Each row is a point on a landscape with many valleys, with its height.
From any point a ball rolls to the lowest of the 4 points nearest to it. It stops when none of these is lower. Distance is the straight distance between rows; heights are no part of it.
(88): [-23   1  -2 -18  -3   0  15 -22   7]  height 425
(488): [ 32 -29  -4  36  33 -16  13  26   0]  height 575
(397): [  2  15   1  -1 -25  19 -31  10  -6]  height 355
(170): [  7 -22   0  11  26 -25  30   2   1]  height 620
(528): [ 10 -23 -14  -2  37 -43  42  -7   0]  height 754
(274): [  9 -22   1  18  26 -19  24   9   1]  height 615
(74): [ -5 -15  -1   9  22 -18  26  -5   2]  height 599
(10): [ 19  25  11  -1 -31  20 -51  18 -11]  height 775
(317): [-11  10   1  -7 -17  13 -14  -5   0]  height 477
(215): [-10 -13  -3   0  20 -23  33 -11   5]  height 628
(370): [ 15  28   8 -19 -33  23 -46   7 -11]  height 913
(330): [ 13 -20   1  32  22 -12  12  21  -1]  height 560
(592): [ -4  10   3   3 -20  15 -21   5  -4]  height 756
(466): [  7  33   7 -41 -26  19 -32 -18  -4]  height 349
(394): [ -4  28   0 -45 -25  16 -20 -28   0]  height 315
(108): [ -4 -11   3  20   9  -1   9  11   2]  height 503
(517): [  0  36   4 -51 -24  18 -25 -27  -1]  height 275
(203): [  0  13   0   9 -21  18 -27  14  -4]  height 688
(138): [ -2 -19  -2   0  30 -30  38  -8   3]  height 644
(380): [ -4  33   0 -50 -24  17 -18 -31   0]  height 320
(436): [-23   6  -4 -23  -9   4   8 -27   7]  height 443
(315): [-14  18  -4 -29 -18  14 -10 -25   3]  height 356
(503): [-14  -3   0   0   2  -1  15  -6   5]  height 339
(61): [  8  25   6 -16 -30  20 -38   4  -7]  height 850
(260): [-15   2   0  -2  -9   8   2  -7   3]  height 305
(439): [ 17 -26  -3  17  32 -29  29   7   0]  height 710
(529): [ 20 -27  -9  13  38 -34  32   6  -4]  height 842
(261): [  2   5   1  17 -16  15 -25  21  -2]  height 581
(581): [  5  32   7 -33 -28  20 -35  -8  -6]  height 461
(25): [  5 -21  -5   2  32 -30  37  -3   3]  height 666
(299): [ 0 -9  2 27  7  2  1 18  2]  height 427
(390): [-9 -6  1 17  2 -1  5  8  2]  height 516
(129): [  0  22   3 -19 -25  17 -29  -7  -6]  height 535
(458): [ -1  -3   1  23  -4  11 -10  18   0]  height 151
(414): [  0 -18  -1  15  22 -14  21   2   3]  height 579
(22): [-11  -5   1   7   3   3   6  -1   5]  height 408
(309): [  9 -11   4  35  10   2  -1  29   3]  height 494
(181): [-21  14  -5 -34 -15  11   1 -31   3]  height 392
(254): [ 25 -23   3  39  25  -8   7  29   1]  height 536
(102): [-19   0  -3 -12  -3   1  14 -16   4]  height 344
(121): [ -3 -12   1  17  13  -5  13   8   2]  height 537
(420): [-12  17  -2 -24 -23  14 -15 -17   0]  height 373
(139): [  8  15   1   8 -27  18 -38  17  -6]  height 646
(527): [  5 -18   2  25  19  -8  16  15   1]  height 568
(86): [ 22 -25   0  28  31 -20  17  18   0]  height 613
(262): [ -5  14  -1  -7 -24  16 -19   0  -4]  height 619
(471): [ 22 -28  -6  21  38 -29  26  14  -2]  height 759
(122): [-20  -6  -2  -7   7  -8  23 -18   6]  height 190
(514): [-8  3  0 12 -7 12 -9 10  1]  height 389
(200): [-19   9  -4 -19 -14   8  -2 -18   3]  height 388

Where does a ball stop that starts at each point below?
(129) | (517)
(181) | (517)
(170) | (458)
(390) | (260)
(581) | (517)
(436) | (122)
(471) | (458)
(74) | (458)
(274) | (458)
